Points on a hilly landscape, in no order, each with its height.
A ball rolls from a point to the lowest of its 3 nearest points, and stops where none of them is lower. Distance is the straight distance between rows; heights are no part of it.
savu: [-6, 2, -29, 56, -10, -28, 7, 23, -7, 29, 4]  height 2.10
pugum: [35, -38, -4, 2, 47, -22, 2, -5, -7, -23, 25]  height 1.94
der: [-13, 3, -17, 23, -4, -10, 8, 0, -3, 2, 8]  height 2.11
mes: [-8, 4, 8, 12, -6, 34, 1, -15, 21, 0, -9]  height 4.66
galo: [-12, 28, 1, 17, -30, -16, 11, 5, 3, 14, -11]  height 2.96
Favoz: [0, 23, 20, -16, -22, 24, -3, -7, 14, 7, -15]  height 3.58
duta: [-13, -9, 21, -63, 27, 37, -13, -6, 2, 9, -20]  height 1.38
tefa: [10, 11, 27, -38, -10, 46, -14, 2, 16, 6, -21]  height 3.44
rila: [-8, 42, 13, -12, -34, -27, 7, 8, -3, 10, -13]  height 2.12
zigif: [-18, -25, 4, -24, 33, 33, -8, -26, -8, -12, -9]  height 4.84
Tura: [-2, 28, 1, -12, -29, -45, 6, 19, -14, 2, 6]  height 1.59
sifif: [-16, -4, 8, -28, 13, 15, -5, -15, -4, -4, -1]  height 2.47
Kelub: [-16, 2, 8, -7, 0, 24, -1, -20, 6, -3, -9]  height 3.77
nevi: [18, -23, -9, -16, 26, -28, -8, 0, -15, -27, 20]  height 0.94
rep: [-6, 1, 18, -48, 8, 38, -14, -4, 13, 9, -14]  height 2.80
Nevo: [-9, 21, 4, -22, -15, -16, 0, -2, -9, -2, 1]  height 1.76
benap: [-12, 5, -3, -9, -2, -4, 1, -8, -8, -7, 6]  height 0.64
Fubel: [13, -40, -16, 13, 45, -8, 2, -8, -15, -27, 19]  height 1.60
gori: [-1, -11, 9, -8, 4, 53, -9, -20, 24, -1, -11]  height 5.39
vapa: [-13, -17, 12, -36, 25, 52, -10, -18, 13, 2, -18]  height 3.80
guvo: [-11, 7, 10, -37, 3, 6, -7, -11, -5, 1, -7]  height 3.43
pudom: [10, -16, 18, -38, 6, 67, -16, -2, 22, 3, -22]  height 4.06
goki: [-10, 21, 3, 46, -30, -2, 20, 8, 17, 20, -17]  height 1.55
Gem: [7, 1, -15, 8, -5, -40, 2, 15, -12, -5, 14]  height 1.36
dovo: [0, 21, 13, 20, -32, 15, 10, -1, 19, 9, -13]  height 5.70
Laf: [-1, -15, -23, 23, 14, -18, 1, 3, -11, -6, 22]  height 1.33
tavu: [-19, 7, -3, 38, -14, 6, 15, -5, 11, 13, -3]  height 3.82
Tukev: [13, 33, 30, 13, -46, 18, 9, 8, 14, 9, -24]  height 6.66
tofub: [17, 9, 23, -15, -24, 54, -11, 1, 25, 4, -16]  height 3.83
Mopo: [-18, -10, -21, 34, 11, 6, 7, -10, -3, 2, 11]  height 2.85
Sofo: [-1, 10, -24, 38, -16, -48, 6, 29, -9, 19, 6]  height 1.75
fek: [4, -25, -14, 6, 29, -10, -1, -2, -20, -23, 21]  height 0.55
Ramav: [7, -16, 3, -57, 38, -8, -19, -2, -28, -13, 6]  height 3.03
Dep: [-18, -12, -4, 19, 10, 30, 3, -24, 9, -6, -2]  height 4.49
Dil: [13, 10, -3, -18, -6, -42, 0, 12, -16, -8, 15]  height 1.10
bara: [23, 21, 26, -17, -38, 46, -14, 12, 20, 4, -22]  height 4.10
Seme: [21, -34, -3, -25, 47, -18, -12, -7, -21, -26, 18]  height 1.43
fik: [-7, 17, -11, 24, -24, -41, 11, 20, -7, 14, -4]  height 2.45
fonal: [28, -33, -18, 19, 34, -33, 2, 8, 1, -11, 30]  height 1.64
gis: [-5, 18, 0, 66, -28, 19, 23, 11, 24, 27, -12]  height 1.26
guvot: [24, -20, -22, 21, 17, -42, 3, 15, -4, -4, 23]  height 1.53
katag: [3, 4, 9, 30, -20, 46, 5, -15, 25, 2, -11]  height 5.20
Ranet: [-20, -22, -4, 0, 26, 21, -2, -25, -11, -14, 4]  height 3.35
sada: [-15, -8, -8, 9, 11, 0, 2, -12, -9, -9, 12]  height 1.78
fiz: [21, -10, -32, 52, 6, -50, -1, 32, -2, 21, 16]  height 0.62
gono: [-8, 25, -2, 2, -24, -32, 10, 10, -11, 5, -2]  height 1.96
zevuv: [-5, 28, 18, -16, -27, -5, 4, -1, 4, 8, -11]  height 2.62
novuz: [5, 1, -3, -27, 3, -33, -6, 4, -17, -14, 15]  height 1.44
Kugo: [19, 5, -17, 23, -14, -63, 5, 36, -4, 12, 7]  height 2.39
Gubor: [-2, -20, -4, -26, 27, -2, -10, -11, -20, -19, 9]  height 1.77

For each start below, name the point where the ball stops.
Kugo | Dil
zigif | benap
novuz | fek
mes | benap
guvot | fek
bara | duta
Dep | benap
Ramav | fek
Tukev | benap

Two balls start at each pair of points below. Name the first point that both come to, or write never.
Mopo, gori | never
Favoz, tofub | never
fonal, pugum | fek
